A landscape with many peaks, sampled at points; each row gives a point and its height.
From any point a climber steps to the highest of the 2 points nearest to it. It stops when none of these is higher. Distance is the straight distance between rows; heights are no part of it.
lor: [136 137 125 173 144 125 135 109 113 145 136 124 131  96 123 130 106 143
 117 124 124 150 110 113 119 114 139 127 125  93 137]  (h 4.20)
Nupal: [123  80 152  38 106 147 123 143 119 124 101 162  93 110 162 126  99 138
 102 119 128 112 198 169 114 107 167 142 100 130  85]  (h 0.57)
liru: [140 161 134 121 128 116 130 125 148 183 161 109 104 177 133  85 139 178
  95 129 120 108 145 131 127 173 124 138 154 134 143]  (h 3.65)
ziri: [111 156 123 173 130 119 134  83 140 177 171  73 145 156  92  50 145 138
 171 172 142 157 122 111 145 176 135 123 120 139 208]  (h 4.44)
mirod: [113 127 119  76 112 116 109 150 100 198 143 147 146  93  94 156 104 141
  64  84  92 155 161 108 120 115 177 136 138  74  49]  (h 4.38)
biv: [139 156  73 146 103 148 152 134 144  94  99 138 161 124 134 140 137  82
 155 145 135 112  82 105 151 157 142 126 105 130 152]  (h 2.77)
Bam: [147 172  97 177 122 125 135  98 127 146 135  70 142 139  95 102 120 127
 179 140 142 162  50 104 162 175 133 119 156 117 176]  (h 4.22)
Loben: [158 138 158 160 169 117 127 109 138 105 133 133  97 163 125 142 126 141
 109 102 134  97 126 132 104 113  54 120 145 136 119]  (h 3.33)
muk: [133 152 143 157 145 109 111 109 141  63 109 110 133 202 107 147 155 118
 161 128 140  92  97 128 158  92  63 122 136 155 149]  (h 3.97)
tor: [ 98 158  88 141  96 122 146 135 102 153 117 155 172  77  83 169 107 107
  97  95  96 145 127  77 143 117 168 114 152  84  80]  (h 3.76)
kivut: [139  71 142  74 128 165 147 154 105 115 110 158  99  78 166 146 108 128
  96 113 115 117 174 150  99  88 143 147 153 109  47]  (h 2.95)
pogu: [152 171 130 168 150 121 150 102 177 205 179  79 125 145 115  73 153 149
 128 113 138 127 147 119  92 177  90 127 161 126 145]  (h 4.90)
Nepa: [102 118 106 150  95 155 190 135 172  33 105 104 168  68 157 144 150  75
 164  87 147  96 115 146  91 100  85 118 137 132  99]  (h 4.72)
dud: [126 116 133 138 130 112  90 103  50 136 107 136 126  66 120 125 111 109
 137 162 145 159 149 129 138  92 199 118  94 128 139]  (h 3.96)
lar: [126 124 160 170 124 109  85 116  71  58 120  79  93 125 121 168 139  95
 195 159 170 113  70 151 102 122 111 105 149 125 185]  (h 4.43)
lef: [117 147 111 125  94 118 113 128  94 133 102 134 133  81 115 125 107 118
 134 137 142 148 101 121 182 111 180 125 127 112 148]  (h 2.98)
gaf: [123  96 132  70 120 129 134 196 163  79 118 140 107 192 137 184 147 146
  94  84 117  75 161 153 109 111  76 132 159 142  89]  (h 2.96)
zopa: [112 116 140 158 106 124  99 124 102  45 102 110 118  84 144 156 136  88
 189 148 169 115  90 148 114  95 122 114 124 136 164]  (h 4.17)
zukot: [142 147 153 143 148 123 131 106 134 186 161  76 126 134 113  58 145 178
 144 130 139 164 123 139 165 130 139 134 147 131 174]  (h 4.53)
gozod: [153 139  76 127 109 138 140 167 162 195 150 128 143 157 121 130 125 150
 112 108  91 146  90 102 150 192 128 145 141 124 124]  (h 4.92)
Didip: [140 139 163 154 158 115 103  97 100 142 133  84 102 123 115  80 118 169
 144 129 154 151 117 146 146 116 133 126 138 123 168]  (h 4.30)
sumu: [158 154  58 176 119 153 156 117 132 131 126  94 159 138  99 131 115 111
 165 147 118 158  46  95 169 173 139 130 130 119 158]  (h 4.15)
Lefun: [ 84 102 149 134 119 111  88 110  98  69 107 119 120 116 143 125 125  94
 164 188 163 150 128 143 127 112 156 111  91 166 182]  (h 3.36)
suk: [114 164 103 170  99 101 102  98  86 173 134 118 166  97  84 132 122 112
 163 148 122 175  90  80 163 126 189 122 118 109 169]  (h 4.02)
tetus: [132 122 149 150 128 114  70  88  19 135 117 104 118  57 101 134 103 103
 167 161 153 178 133 123 118 109 200 107 124 120 159]  (h 3.62)
mitug: [176 111 165 128 184 112 126 116 122 132 155 126  85 159 127 132 126 170
  94  98 128 102 147 154  87 114  75 123 151 128  88]  (h 3.16)
Kasab: [131 120  98 113 125 142 144 172 159 123 136 135 140 150 143 150 134 149
  95 101  84 116 100 123 115 152 125 146 119 104 112]  (h 3.77)
faf: [154 154 161 172 164 103 121  94 144  97 153 101 116 202  93 129 165 139
 149 117 140 102 106 126 145 107  42 112 157 149 145]  (h 3.87)
Kepa: [112 106 127  56 114 134 109 210 126 163 119 155 123 119 160 165 121 124
  86  91 106 113 161 160  49 144 138 140 124 126  88]  (h 5.99)
Dosaz: [109 165  89 151 101  99 108 104 105 196 153 107 167 121  72 100 131 134
 133 143 121 167 123  69 186 146 194 122 120 106 158]  (h 4.12)
Koben: [118 162  74 143  91 129 133 136 111 119  95 122 170  96 114 146 121 100
 149 135 136 150  70  95 170 136 175 119 119 108 146]  (h 2.86)
fuza: [117 128 128 120 118 124 122 135 169  87 114 148 117 179 153 136 142 127
 121 135 117  82 133 130 124 115  93 139 115 154 126]  (h 4.07)
dab: [135 144 135 137 137 113 131 107 144 124 152  72 123 209 115  73 162 169
 162 150 131 130  99 118 168 137 122 138 141 151 193]  (h 4.21)
rupu: [118  93 134 106 121 125 137 156 163  66  95 120 126 159 137 154 139 148
 139 104 146  94 108 159 167  81 102 134 122 132 105]  (h 1.89)
mib: [111 114  97 103  93 129 137 151 166 136 107 151 154 153 151 127 133 123
 124 139 100 139 108 130 150 121 164 148  76 148 145]  (h 3.49)
zud: [173 144  90 159 121 150 151 114 174  91 137 119 154 170 128 147 131  96
 154 133 114 125  38 101 150 161  72 135 129 137 133]  (h 5.01)
varek: [131 123 106 161 127 138 154 127 138  49 107 116 150 104 143 156 148  81
 147 125 146 109  65 119 113 101  98 119 128 115 127]  (h 5.33)
numi: [ 91 138 142 150 131 117  87 115 114  75 113 103 121 142 124 123 128  92
 177 183 167 146  90 121 135 143 127 105 109 148 199]  (h 3.59)
sog: [125  95 142 102 138 157 135 117  53 110 111 134 123  43 113 131  87 125
 100 106 114 154 146 124 126  89 171 120 166  72  41]  (h 2.27)
mefe: [136 161 144 128 136 119 147 105 110 224 165  78 129  98  86  84 127 180
  91  95 124 165 150 120 147 132 176 131 180  77  97]  (h 4.08)
dok: [102  77 160  80 103 149 138 142 148  84  92 149 115 104 170 138 130 126
 156 121 140 109 173 182 137  63 132 142 120 161  98]  (h 1.64)
Fuf: [109 123 156 130 148 125 109 115 134  73 119 136 125 158 136 123 135 139
 143 152 141 127 129 150 144 118 118 115  92 166 164]  (h 3.94)
miv: [122 185 129 183 131 109 108  61 103 204 166 105 141  90  71  92 114 132
 133 144 126 178 172 102 131 149 168 109 134 122 154]  (h 5.87)
kivev: [128 134 101  93 120 114 131 163 127 181 150 143 143 106 111 139 121 151
  69  86  94 142 109 111 126 149 148 133 145  84  83]  (h 4.84)
teruz: [126 127 112 130 156 142 144 135 150  84 132 157 132 115 130 153 132 116
 109 115  99  97 120 151  84 133  79 124 127 133 106]  (h 4.24)
fori: [108 140 108 123  91 151 156 157 114 105  93 143 163  58 132 154 135 108
 125 120 123 146 112 120 161 103 187 130 134 101 107]  (h 3.31)
fuve: [126 137 118 143 128 121 144 102 161 167 166  89 135 209 118  71 143 156
 146 161 113 145 115 104 151 167 128 137 110 159 204]  (h 4.32)
loz: [118 112 140 104 154 129 127 135 101 126 104 123 108 102 122 117 102 160
 111 127 142 143 126 158 156 106 160 131 126  91 107]  (h 2.13)
gafes: [ 90 144 112 138 111 120 116 118 124 162 124 166 148 106 121 126 116 111
 124 155 121 160 138  85 142 140 164 116 109 119 143]  (h 2.61)
Dukif: [116  91 127 126 129 156 154 120  88 103 125 161 141  36 133 149 109 114
  96 102 114 143 143 120  93 113 139 108 156  89  54]  (h 1.98)
gama: [107 109  94  80  89 124 129 152 140 144 111 158 160  92 142 130 129 119
 121 123 115 142 128 130 163 108 184 140  90 130 126]  (h 3.30)
luzoz: [ 89 107 150 140 113 106  91 102  70 120 123 136 129 102 126  95 121  97
 141 193 154 166 134 100 139 125 180 108  98 154 193]  (h 3.10)
Vilo: [129 125 131 139 161 139 117 104 140 117 135 174 116 106 134 140 120 104
 134 138 117 118 139 136  87 127  86 126 110 142 127]  (h 4.59)
budab: [151 137 131 161 143 115 149 140 167  97 119 123 124 200 117 169 132 117
 102  90 127  75 109 123 113 115  29 120 154 139 107]  (h 3.22)
zat: [133 119 135  99 121 113 126 159 152 149 150 131  93 199 142 136 133 176
  90 125 113  83 138 160 121 146 111 149 139 134 115]  (h 3.68)
pubab: [128 150  91 142 137 129 141 152 139 169 149 143 152 101 110 135 123 126
  85 100 102 141  96  98 120 175 113 118 153  96  96]  (h 5.16)
baru: [160 184 108 188 110 135 125  80 145 152 149  61 151 152  90 104 121  92
 192 168 157 174  64 102 156 199 120 118 127 137 205]  (h 4.16)
Tume: [131 141 139 113 129 119 113 126  95 213 146 108 119  85  84 103 104 167
  76 107 123 168 156 117 178 110 180 137 147  74 102]  (h 4.40)
nisi: [128  88 143  42 102 135 120 208 153 117 119 139  93 166 154 175 133 148
  85  91 117  84 166 175  93 113 110 149 135 137 100]  (h 3.13)
fusik: [109 118  94  96  97 159 162 184 184 102 101 152 153 111 170 152 149 103
 132  94 101  99 143 152  98 125 112 145 116 152 106]  (h 5.88)
pog: [134 106 160  94 153 134 108 107  67 146 122 122 101  87 109 108  94 162
 113 151 150 161 161 152 164 113 197 124 118  91 105]  (h 2.34)
Fule: [121 176  95 139 102 114 128 124 137 235 162 126 159 135  87 105 113 156
 119 113  97 153 127  92 157 182 161 126 153 112 122]  (h 4.09)
biviv: [126 114 127 102 134 144 144 175 149 112 125 156 134 147 147 154 133 132
  97  83  83  82 117 143  75 142  82 144 131 120 101]  (h 3.99)
Pav: [111 143 135 159 126 116 120 112 158  84 117 125 143 175 134 128 133 117
 155 174 147 129  98 128 153 151 115 118  89 158 168]  (h 3.75)
Gobus: [127 163 159 177 130 105  97  88  72 161 148  94 136  98  97 103 130 117
 175 164 157 169  98 112 136 153 159 108 130 121 200]  (h 6.07)
gidu: [153 136 178 165 175 119 110  86  98  91 132 121  91 142 122 120 125 133
 151 134 156 107 131 141 116 115  78 110 142 131 141]  (h 3.52)
nadi: [120  87 145  98 123 158 150 128 107  72  99 159 120  58 172 136 130 112
 176 130 151 116 192 176 114  80 153 122 121 154 101]  (h 1.39)
rosub: [162 167 102 171 154 117 160 118 150 186 161 104 127 147 117 102 143 140
 114 118 127 122 105 110 119 162  98 133 156 110 147]  (h 5.15)
kame: [124 104 133  75 139 129 113 167 127 149 118 169 130 106 168 139 133 131
  98 114 120 118 149 144  97 126 134 135 113 123  76]  (h 7.22)
Nemud: [120 102 125  98 134 125 133 156 155 124 109 134 109 134 137 137 110 163
 107 112 129 121 114 164 146 100 123 140 127 127 105]  (h 1.99)
giku: [122 119 118  92  88 132 127 147 129 120 106 131 127 103 140 126 127 138
 120 133 132 139  92 138 187  97 174 150 114 114 136]  (h 3.12)
Zepa: [119 124 133 142 145 140 123 114 118  80  96 152 127  87 157 136 125  93
 143 139 140 118 141 135 103  99 123 122 103 135 131]  (h 5.10)
fudu: [ 97 116 125  77 106 120 117 159 130 174 144 168 123 131 135 129 113 154
  84 143 108 138 168 121 134 154 179 137 108 112 121]  (h 3.07)
letu: [142 169 131 161 142 134 126  93 167 135 149 138 141 169 104 115 131  78
 163 178 128 145  88 101 142 179  88 134 105 152 201]  (h 5.61)
vok: [137 155 130 128 144 120 128 127 157 120 149 132 113 190 134 126 141 157
 106 135 119  92 129 137 124 158  99 129 133 145 138]  (h 3.88)
pipof: [118 153 118 163 135 143 124 107 135 124 138 151 144 120 124 125 130  69
 156 180 122 126  94  94 128 150 110 136  97 125 181]  (h 5.93)
rig: [121 146 124 107 123 115 110 148 136 194 157 127 114 156 130 115 121 172
  76 125 107 126 152 127 109 179 152 137 131 111 120]  (h 3.41)
sav: [124  97 147  53 119 122 118 180 141 151 134 144  91 172 143 144 129 163
  78 129 119  98 159 172 122 131 141 152 117 130 118]  (h 3.42)
kofa: [139 132 152 115 171 130 141 130 115 124 112 138 119 108 141 126 107 148
  82 105 126 141 119 141  97 127 120 107 149 103  80]  (h 4.51)
laguz: [ 98  89 124  77 105 139 140 164 157 113 108 162 122 127 156 140 125 141
 123 130 130 108 151 169 141 108 147 142 103 149 117]  (h 1.84)
Suta: [124  73 131  94 124 157 177 166 120 102 112 156 126  83 160 159 115 118
  95  85 113  88 167 170  54 115 115 126 153 125  44]  (h 3.37)
Fipi: [140 108 152  92 157 116  94 139 113 180 138 146 105 121 150 110 131 151
  88 141 121 143 160 142 117 125 147 147 117 128  95]  (h 5.86)
tuk: [101 118 133 147  99 130 126 121 140  44  99 130 142 117 156 154 158  91
 192 154 158 109 123 143 118  94 124 125  99 156 159]  (h 3.91)
tuki: [127 116  99 118  98 117 134 128 146 163 130 133 149 180 129  90 132 140
 127 162 103 145  93 117 173 146 159 152  90 158 176]  (h 3.35)
doz: [138 146  89 132 115 125 123 139 178 208 161 139 148 167 112 119 116 123
 126 131  87 153 114  91 130 201 110 136 112 153 164]  (h 5.12)
pup: [116 159 121 149 146 112 117 101 141 177 150 150 118 123 131 115 118 119
 112 162 130 166 139  93 118 149 130 117 134 131 147]  (h 2.45)
dorab: [133 149 139 153 123 114 108 119 191  85 131 143 141 239  95 173 145  92
 149 121 127  79 135 110 150 128  24 122 116 172 128]  (h 3.05)
podu: [125 114 166 133 142 107 102 122 145  76 111 140 106 197 115 159 132 146
 130 109 134  80 161 150 150  77  67 112 134 165 110]  (h 2.73)
Kapa: [128 116 153 103 134 120  94 125 142 107 124 155  92 158 164 131 132 136
  98 128 125  90 162 141 105 108  94 141 123 159  96]  (h 4.42)
dit: [127  89 172  89 137 111 111 113 100 105 114 135  94 155 139 105 135 148
 127 174 155 117 152 161 160  81 158 137 104 151 143]  (h 1.33)
pakoz: [106 117 100 127 100 125 138 134 156  80  99 131 155 133 158 131 146 101
 151 156 130 125 111 132 135 101 157 137  71 148 156]  (h 3.67)
sobib: [150 149 130 148 126 119 130 121 196 161 168 115 122 252 108 128 146 136
 140 132 118  97 134 108 136 177  52 139 137 173 164]  (h 4.41)
Vora: [118 106 125 116 131 127 144 151 122  67  91 111 126 105 142 147 128 136
 144 112 171 121  88 148 158  90 132 119 129 103 123]  (h 1.80)
Tovu: [141 110 155  96 132 111 129 160 148  86 121 122  99 206 121 167 145 163
  91  86 128  75 145 159 149  88  77 128 158 133  93]  (h 2.85)
mor: [140 126  96 114  95 144 140 178 194 118 136 140 140 210 155 171 138 129
 120 116  98 105  97 109 115 191  88 140 127 145 118]  (h 5.72)
gepib: [164 167 124 162 134 129 156 126 195 146 161 100 121 222 114 128 140 131
 125 113 116 111  97 100 117 191  39 132 166 135 133]  (h 4.54)
raka: [149 160 163 169 177 110 118  82 135 120 152  87  87 172  99  90 139 159
 145 128 153 106 135 142 123 124  62 112 172 151 147]  (h 3.73)
Buv: [111 120 125 127 124 151 133 117  82  63  89 129 131  44 150 133 125  80
 154 122 147 124 131 130  96  83 149 117 133 110 113]  (h 4.57)
sozos: [101  67 163  80 114 123 121 133 131  77  96 141 107 153 150 130 135 138
 150 148 147 104 149 175 169  59 131 140 102 158 129]  (h 1.46)
muzu: [ 98 149  87 103  86 116 122 166 117 187 127 161 175  98  94 176 114 118
  85  85  80 146 152  78 129 134 177 129 134  94  70]  (h 4.01)
Tof: [156 142 117 133 134 114 134 162 176 204 175  94 121 195 132 118 140 156
 103  90 103 118 111 117  74 182  76 144 159 121 131]  (h 2.94)
memot: [125 125 148 143 151 114 103 115 120  55  99 136 118 161 124 147 148 101
 170 136 146  88 129 126 135  69  70 123 109 161 159]  (h 4.10)
fuz: [160 166  93 163 143 145 162 101 174 118 161 127 152 145  94 143 118  94
 135 133 107 128  54 109 120 191  72 120 134 109 139]  (h 4.89)
zege: [152 181 147 175 145 114 125  73 112 159 167 116 128 108 100  98 138 117
 165 154 144 139  95 122 132 158 119 117 129 124 184]  (h 5.73)
rara: [106 130  76 128 109 143 146 172 148 147 136 165 165  84 128 166 128 104
  93 104  91 133 118  98 107 156 132 125 134 101  89]  (h 5.54)
venu: [135 123 149 181 144 118 116 120  95  76 125  89 101 126 121 143 132 124
 162 141 168 122  75 126 133 105 106 116 147 112 171]  (h 4.64)
reful: [105 147 108 139 116 117 103 112  80 132 105 160 164  53 108 143 119  77
 136 150 130 160 161 110 141 104 189 108  91 134 137]  (h 4.39)
beb: [ 92 108 119  74 118 156 151 192 119 148 102 156 143  73 133 167 113 125
  80  88 101 142 161 130 112 125 162 132 143  85  63]  (h 3.51)
lipu: [144 131 159 149 165  99 114  97 132 153 146 120 107 175 122  88 144 155
 140 151 143 117 143 147 136 128 104 131 113 164 169]  (h 5.13)
tar: [135  70 159  95 130 158 124 112  91  82 100 174 113  79 175 123 116 102
 160 154 157 138 212 141 109  98 164 113  94 165  97]  (h 1.10)
Boti: [127 159 151 186 152 119  95  65  63 160 143 108 115  76  91 100  90 130
 146 148 144 165 153 101 122 141 162  99 136 102 141]  (h 6.55)
Tep: [136 136 122 148 153 128 156 142 136 133 132 131 135 111 128 139 119 133
  63  95 106 130  93 130  91 153  90 119 158 103  88]  (h 4.86)
Fumub: [134 169  86 148 110 115 144 112 139 221 164 104 159 147  90  82 137 151
 150 142 121 170 112  91 180 179 166 122 142 132 157]  (h 4.23)
lanal: [108 100 113 112 113 161 171 138 140  95  95 153 133  57 168 151 128 106
 148 106 144 104 198 161  88  97 145 120 118 130  92]  (h 1.17)
megob: [151 147  94 155 138 126 139 133 143 182 143 101 129 159 114  94 139 156
 123 136 113 130  98 126 164 144 130 152 132 130 160]  (h 4.96)
fiso: [123  72 147  81 131 160 174 156 132  55 103 127 116  94 167 153 139 124
 116  89 144  82 183 183  92  80 106 130 150 129  47]  (h 3.72)
rim: [131 145 160 153 138 111 104  96  73 123 123 122 120  93 126 130 121 120
 165 146 160 152  92 121 125 122 156 106 127  98 164]  (h 6.58)
foger: [ 92 102 103  68  85 137 116 222 157 172 123 144 136 168 149 157 116 141
  92 119  87 123 141 139  97 171 154 153 106 132 128]  (h 4.98)
Bif: [129 145 121 147 135 117 121 110 123 200 158 111 131 119 107  84 125 167
 121 129 111 153 125 126 154 133 161 146 132 113 143]  (h 4.76)
zogud: [128 124 131  78 113 121 100 216 116 186 144 141 106 155 139 161 112 147
  76  98  99 105 143 149  59 181 127 149 146 122 119]  (h 5.18)
tago: [ 99 130 136 106 116 126 111 128  72 150 105 152 164  49  89 165 103 118
 110 102 117 171 174 106 160  82 198 119 127  87  56]  (h 3.54)
Dodem: [184 138  75 131 108 147 141 147 179 159 146 110 141 206 133 133 130 144
 121 107  93 136  77 107 149 204  97 150 124 153 129]  (h 4.81)
Soni: [120 101 143 126 124 130 158 142 155  29 101 131 135 149 125 178 150 113
 135  75 139  67 152 154 121  66  58 107 147 147  82]  (h 3.83)
fev: [157 171 120 181 129 132 141  78 161 118 165  72 127 192 106 106 157 138
 162 156 133 128  88 114 145 157 101 132 145 140 192]  (h 4.11)
nabas: [145 119 173 132 157  99 122  95 131 208 164 103 101 163 132  52 143 173
 126 140 148 134 183 139 125 136 124 132 126 166 166]  (h 4.75)
pilo: [116 143 101 150 125 138 155 131 131  82  99 137 145  85 143 141 127  94
 116 121 137 117 100 117 100 119 125 114 126 100 106]  (h 5.60)
filem: [155 164 122 179 155 127 141  89 140 103 155 103 117 159 110 130 143 135
 133 143 119 109  84 130 122 141  85 130 136 122 155]  (h 4.00)
dedem: [104 116 111 136  96 151 168 135 131  32 100 109 157  69 160 152 156  80
 188 111 157 106 106 132 103  89 124 119 129 113 135]  (h 5.03)
tetuv: [ 99 101 127 131 105  99 115 108 113 136 145 142 136 129 129  89 126 125
 107 180 136 153 140  99 160 137 175 119  79 153 189]  (h 2.90)
vedo: [100 120 120 107 127 133 116 153 101 169 112 161 140  71 120 145 108 129
  90 109 110 156 159 108 135 103 176 137 128  92  72]  (h 3.93)
fomu: [137  98 152 126 144 124 117 111 116  28 110 132 119 120 138 155 152 101
 173 119 161  84 146 144 116  59  85 111 122 150 125]  (h 4.31)
fofuf: [140 151  96 139 129 141 127 128 191 144 141 147 143 186 120 129 128  92
 140 147  96 128  96  97 127 188  80 140 101 156 167]  (h 5.37)
lopi: [119 161 123 170 144 122 126 107 105 188 153 125 151  92  90 122 113 150
 114 113  97 165 129 102 135 134 159 127 144  87 118]  (h 4.47)
zez: [139 156 155 168 151 111 112  88 115 135 154 118 122 158 117  92 153 122
 159 169 141 126 104 131 137 139 110 134 110 148 201]  (h 5.43)
sata: [110 120 123 104 113 136 114 139  98 119  88 163 154  42 138 131 122  93
 131 123 141 151 183 136 141 106 179 114  88 141 111]  (h 5.05)
lunak: [112 102 127  66 105 156 142 139 103 114  90 144 148  25 140 135 114 102
 135 105 137 146 190 157 139  69 199 129 108 111  73]  (h 6.19)
lel: [129 128 115 130 136 127 138 131 134 148 138 142 138 132 136 130 129 154
 111 126 107 125 120 119 129 135 148 139  96  99 141]  (h 3.95)
bik: [153 147  97 149 135 133 165 148 124 128 122 116 126 122 119 123 137 137
 112 127 120 135  57 120 163 132 124 136 167 106 132]  (h 4.97)
Bobo: [125 102 154 140 147 104 109  89 108 163 151 140 106 135 124  83 115 156
 129 163 136 142 149 148 140 124 147 129  97 161 165]  (h 4.78)
fip: [123 110 106  92  75 141 150 196 194 100 117 142 137 189 166 192 149 111
 123  96 104  81 133 130  93 141  81 146 130 157 121]  (h 6.05)
nam: [128 172 126 170 142 128 140  84 162 219 184  84 136 132  98  50 154 138
 151 144 141 139 165 109 117 181 121 120 143 133 182]  (h 4.63)
mebem: [112 124 146 118 131 112 110 115  92 165 143 144 121  99 118 111 119 154
 111 158 141 172 159 126 166 128 197 120 112 111 136]  (h 2.56)
des: [101 149 110 152 112 134 145 119  89 122 104 149 157  59 111 151 105 104
 124 122 112 149 107 104 128 105 168 116 149  88  96]  (h 3.56)
riv: [146 147 119 170 120 129 137 135 104  82 117  91 126 128 124 141 140 125
 151 141 144 135  38 125 158 129 131 130 155 107 168]  (h 4.80)
mufen: [151 102 160 130 148 150  95  88  56  88 107 145 101  69 141 118  91 119
 152 143 148 148 160 119 116 113 160 115 115 125 106]  (h 6.15)
ror: [ 93 138 116 100 107 115 112 143 112 189 135 157 152 115 103 124 114 145
  95 136 110 162 162  88 176 149 189 123 109 108 127]  (h 2.80)
foz: [ 97 105 103  66 101 150 154 207 158 134 109 144 146  89 163 167 133 109
 101  78  98 113 151 165  67 133 127 141 141 132  75]  (h 5.20)
sus: [148 132  97 157 124 131 159 133 160  94 123 128 139 141 137 146 135 117
 128 118 124 114  52 119 133 127  92 130 140 123 124]  (h 5.14)
Ronoz: [100 103 114  87  88 147 145 196 184  95 113 145 141 160 173 165 166 106
 132 112 103  72 182 159  85 121  97 152 119 176 115]  (h 6.63)
kor: [163 171 138 171 152 125 153 104 189 159 175  66 129 189 104  86 159 144
 140 108 146 116 115 112 120 171  48 124 168 131 151]  (h 4.68)
gep: [120 105 139 117 132 149 158 137 132  44  93 144 122  99 157 150 143 106
 145 101 149  84 156 153 101  87  92 118 139 134  96]  (h 4.04)
Rigen: [151 132 190 171 158 104  81  69  65 135 137  69  87 119 116  90 124 140
 179 152 172 153 123 146 116 112 129 116 137 142 185]  (h 4.05)
Bukat: [130 101 149  92 115 163 128 127  63  75  72 122 126  28 150 134 112  94
 152 116 157 149 158 157 126  66 189 124 131 113  91]  (h 5.08)
Pinu: [114 127 103 112 130 137 145 156 137 117 109 166 149  74 151 151 130 100
 104 111 123 124 139 128 100 126 129 119 124 111  79]  (h 6.12)
Tabe: [117  95 158  75 126 124 112 128  94 137 108 148 103 128 151  91 125 134
  92 170 136 133 167 143 151  98 182 145  94 135 128]  (h 1.16)
tig: [135  54 164  52 129 155 118 131 111  97 106 170 100 115 176 125 115 126
 139 131 148 120 225 153 103  99 144 129  99 155  79]  (h 0.81)
Ridap: [151 117 162 120 168 118  99 101 108 129 140 147  95 127 155 109 131 142
 107 144 137 134 153 129 113 113 116 132 127 139 106]  (h 5.02)
zavis: [116 107 103  93  99 133 121 206 173 154 130 139 129 218 154 153 136 131
 111 126  86 107 126 123 101 181 110 161 118 155 139]  (h 5.42)
vigum: [172  80 172 116 164 146 101  86  71  75 105 119  82 108 149 118  93 140
 149 132 150 144 147 140 115  74 140 126 130 130 102]  (h 5.27)
vokoz: [139 144 148 154 151 128 113  87  49 128 120 134 112  65 114 117  88 121
 139 134 145 156 132 106 120 120 155 105 145  92 116]  (h 7.53)
Vete: [ 98 103 106  99 108 160 184 187 175  70  86 120 153 109 169 140 160 106
 157  95 140  91 147 159 132  99 117 147 125 143 106]  (h 5.38)
nefez: [145  93 145 100 158 151 127 121  69 103 113 136 101  78 147 121 111 131
 104 136 133 132 149 133 115  85 158 138 154  94  58]  (h 2.57)
Teki: [139 182 101 173 119 137 148  91 155 184 166  73 151 146  93  66 141 145
 171 143 132 162  96 105 158 195 142 125 153 133 169]  (h 4.33)
dadal: [147 127 132 141 137 104 121 155 178 162 160  98 110 229 121 145 141 161
 103  91 116  88 117 134  99 151  47 138 166 142 111]  (h 3.04)
buk: [135 139 149 146 139  91 103 127 183 121 142 129 117 234 112 159 138 133
 117 102 124  79 141 127 116 128  30 122 133 155 110]  (h 3.14)
kezak: [109 114 146 132 147 130 108  97 107 111 123 158 116 112 131 118 105 140
 140 160 122 143 146 142 132 125 147 119  96 153 163]  (h 4.35)
zesiv: [132 113 153 135 160 129 155 115 104  74  95 128 115 102 137 135 112 131
 100 109 137 130  87 145 107 100 104 110 163 106  88]  (h 4.19)
lilof: [145  80 161 122 134 144 105  97  83  35  95 122  96  88 162 134 115 113
 173 126 165 113 153 144 107  71 124 115 124 144 116]  (h 4.70)
fud: [155 190 114 175 142 120 141  85 128 191 178 112 143  99  90  99 142 124
 137 131 124 151 108  98 128 158 124 122 154 104 154]  (h 5.41)
nar: [185 150  86 151 131 142 151 118 165 145 143 102 155 196 125 117 144 131
 156 131 110 155  50  91 160 188  96 143 131 144 140]  (h 4.91)
Rilu: [147 145 133 148 130 100 119 112 188 179 180 115 106 204 123 104 139 145
 113 135 132 113 154 113 102 177  78 128 124 159 177]  (h 4.25)
vap: [125  67 155  84 134 142 106 115  69 147 112 170 104 103 147 100  93 126
 113 170 136 158 210 126 134 109 194 132  94 143  91]  (h 0.89)
vod: [151 121 159 103 161 124 109 124  96 201 155 120 100 101 124  98 111 173
  79 116 118 159 164 137 130 125 161 142 146  91  81]  (h 4.95)

Where does a climber stop that starts at each point below?
loz => Fipi
gafes => Fipi
Tovu => Fipi

Call two points neighbours if one is among the 2 nearest of the other. Go from one point of each pair to the other, from neighbour to neighbour, staying as high as possible. Name the lowest point that can't be avoided.
zege and kame => sumu
vokoz and Zepa => Kasab
Pinu and pipof => Dodem
Bam and fomu => baru
Zepa and lunak => Buv
Ronoz and kame => foz
